Each row is a point on a landscape with many valleys, with its height.
A ball rolls from a point to the lowest of its 5 nearest points, and stops where none of them is lower. Distance is the straight distance between rows; heights are no part of it.
z689: [ 90 133 156  89 158 116  88 169 108 182]  (h 2.81)
z238: [135 167 174 126 179 109 117 155  81 117]  (h 1.77)
z471: [117 118  91 117  81 152 114 121 182 158]  (h 2.62)
z532: [106 112 120  95  98 153 129  92 171 165]  (h 3.37)
z654: [136 167 145 173 138  93 124 155 124  76]  (h 0.91)
z353: [ 92 179 154  83  88 173 128 114 179 206]  (h 1.74)
z561: [106 122 150  83 153 117 135 105 103 186]  (h 2.73)
z862: [118 102 127  76 120 149 144  53 142 156]  (h 4.98)
z921: [141  90 114 161 119 135 144 101 126  83]  (h 2.30)
z706: [149 183 154 155 153  93 130 141 110  77]  (h 1.00)
z186: [184 217 159  93 177 117 164 130  89  91]  (h 1.46)
z143: [113 128 137 160 134 115 115 175 123 116]  (h 1.14)
z963: [116 145 104 110  70 164 110 123 196 178]  (h 2.45)
z545: [125  85  74 126  75 170 100  98 179  95]  (h 3.30)
z321: [171 167 138 171 137 105 155 115 125  53]  (h 1.13)
z740: [131  68  82 133  97 162 120  85 154  79]  (h 2.76)
z345: [119  94 102 139 106 133 124 129 153 132]  (h 2.59)
z898: [ 93 149 132  87 104 137 107 143 169 199]  (h 2.46)
z918: [116  94 110 127 112 136 129 122 143 140]  (h 3.65)
z212: [105 136 113 100  91 146 117 127 176 186]  (h 2.56)
z855: [163 126 134 154 147 126 161 103  98  88]  (h 2.58)
z34: [108 128  97 114  89 141 110 143 179 174]  (h 2.37)
z213: [122 117 114 177 118 117 116 169 136 103]  (h 1.11)
z705: [ 96 141 130  84 102 150 131 105 174 186]  (h 2.54)
z270: [169 164 153 110 174 129 175 110  66 122]  (h 4.15)
z792: [144 145 137 172 138 108 140 137 117  81]  (h 1.01)
z806: [133  93 122 108 135 133 147  78 113 137]  (h 7.90)
z93: [115 149 202  93 190 117  83 174  83 153]  (h 3.55)
z880: [180 187 127 159 132  87 148 110 136  41]  (h 1.12)
z67: [120  88 113 100 111 152 137  73 149 142]  (h 1.05)
z503: [ 84 152 146  75 113 138 123 118 162 203]  (h 2.31)
z9: [112 113  96 136 104 129 104 164 153 149]  (h 1.89)
z348: [164 124 140  81 168 142 177  79  67 152]  (h 3.98)
z812: [127 137  85 120  69 156  98 140 190 167]  (h 2.32)
z5: [157 138 134 173 135 119 154 113 115  71]  (h 1.18)
z91: [137 152 161 115 169 115 138 133  73 133]  (h 3.09)
z796: [118 155 155 162 140 103 105 185 118  96]  (h 0.99)
z475: [168 198 146 150 147  86 143 126 117  53]  (h 1.08)
z598: [115 109 133  85 134 127 146  85 123 173]  (h 3.51)
z535: [128 124  80 167  88 131  91 198 159 140]  (h 1.73)
z187: [104 123 115 112 109 131 114 151 156 172]  (h 2.26)
z140: [149 112 135 100 156 133 165  78  86 141]  (h 5.39)
z854: [119 110 124 150 131 119 132 141 119 129]  (h 2.29)
z586: [125 129 118 189 115 113 123 168 141  83]  (h 1.04)
z897: [143 124 143 122 155 123 160 108  85 129]  (h 5.14)
z170: [137 128  75 121  52 172  94 123 202 143]  (h 2.44)
z830: [155 103 128 130 146 134 158  83 100 108]  (h 7.06)
z995: [111 112 143  97 146 118 136 112 110 167]  (h 3.05)
z199: [124 150 147 166 135 102 115 169 120  91]  (h 0.79)
z773: [165 198 177  98 184 118 144 138  65 112]  (h 2.06)
z129: [122 147 180  93 186 116 109 150  71 152]  (h 3.02)
z713: [ 88 137 143  83 135 118 114 136 133 197]  (h 2.51)
z721: [120 160 173 142 158 102 104 176 102 110]  (h 1.79)
z373: [102 125 121 140 130 114  96 187 127 150]  (h 1.84)
z171: [130 154 134 189 124  99 121 172 141  70]  (h 0.96)
z871: [126 100  80 151  87 143 107 150 168 128]  (h 1.92)
z541: [168 175 149 141 155 114 164 115  92  84]  (h 1.09)
z780: [109 106 114 113 115 129 124 122 148 163]  (h 3.10)
z215: [113 120 113 155 118 122 107 178 134 137]  (h 1.53)
z729: [120 142 111 185 107 118  89 221 144 110]  (h 1.35)
z834: [150 177 168 132 170 109 142 133  84 102]  (h 1.98)
z273: [155  98 111 178 117 136 144 101 131  49]  (h 1.39)
z837: [123 137 127 192 121 109 117 180 137  89]  (h 0.98)
z182: [135 109 117 158 126 125 141 126 121 102]  (h 2.02)
z875: [142 104 137  67 146 144 159  47 105 161]  (h 4.37)
z632: [128 125 140 144 153 115 137 134  98 122]  (h 3.50)
z504: [146 130 129 184 125 118 140 131 133  65]  (h 1.10)
z351: [132  77 104 108 117 153 136  62 134 111]  (h 1.66)
z385: [149  84 117 135 125 145 146  81 118  95]  (h 5.59)
z620: [118 104 111 157 119 121 130 146 135 120]  (h 1.68)
z925: [135  96 121 132 130 130 144 101 119 126]  (h 5.79)
z587: [ 96 138 149  67 114 152 144  78 162 191]  (h 2.49)
z285: [137  78  94 163 103 143 132 115 147  82]  (h 1.94)
z964: [126  71  92 111 102 162 126  62 145  88]  (h 4.27)
z992: [123 130  79 130  79 139  95 168 181 165]  (h 2.17)
z841: [168 126 138 118 157 136 174  89  80 118]  (h 6.51)
z356: [152 137 150  97 175 124 158 108  69 149]  (h 3.69)
z979: [123 105 109 166 107 129 128 146 141 112]  (h 1.36)
z21: [111 136 161 100 169 113 115 149  83 164]  (h 3.32)
z917: [107 126 145 122 155 110 113 159 103 153]  (h 3.46)
z745: [119  91 102 102  99 154 127  80 166 129]  (h 5.66)
z615: [122 130 156 102 168 116 135 126  80 158]  (h 3.43)
z947: [107 143 172 110 170 112  85 186  96 149]  (h 3.45)
z987: [129  85  95 143 101 143 125 113 151 113]  (h 2.65)
z433: [130  89  94 170  97 132 123 142 147  96]  (h 1.60)
z479: [ 93 133 126 106 124 121  97 169 138 183]  (h 2.23)

For each start below, name the point where the ball stops.
z830: z199
z348: z238
z705: z353
z587: z353
z385: z67
z729: z199

Call two points neighbours if one is among the 5 nearest of the other. Go from one point of each pair to the other, from neighbour to neighbour, staying as low as possible. Name the highest point that can't be avoided.
z353, z67: z740
z199, z353: z898
z199, z238: z721

Write out the way that a ball takes from each point below.
z9: z215 z213 z837 z199
z740: z351 z67
z433: z979 z213 z837 z199
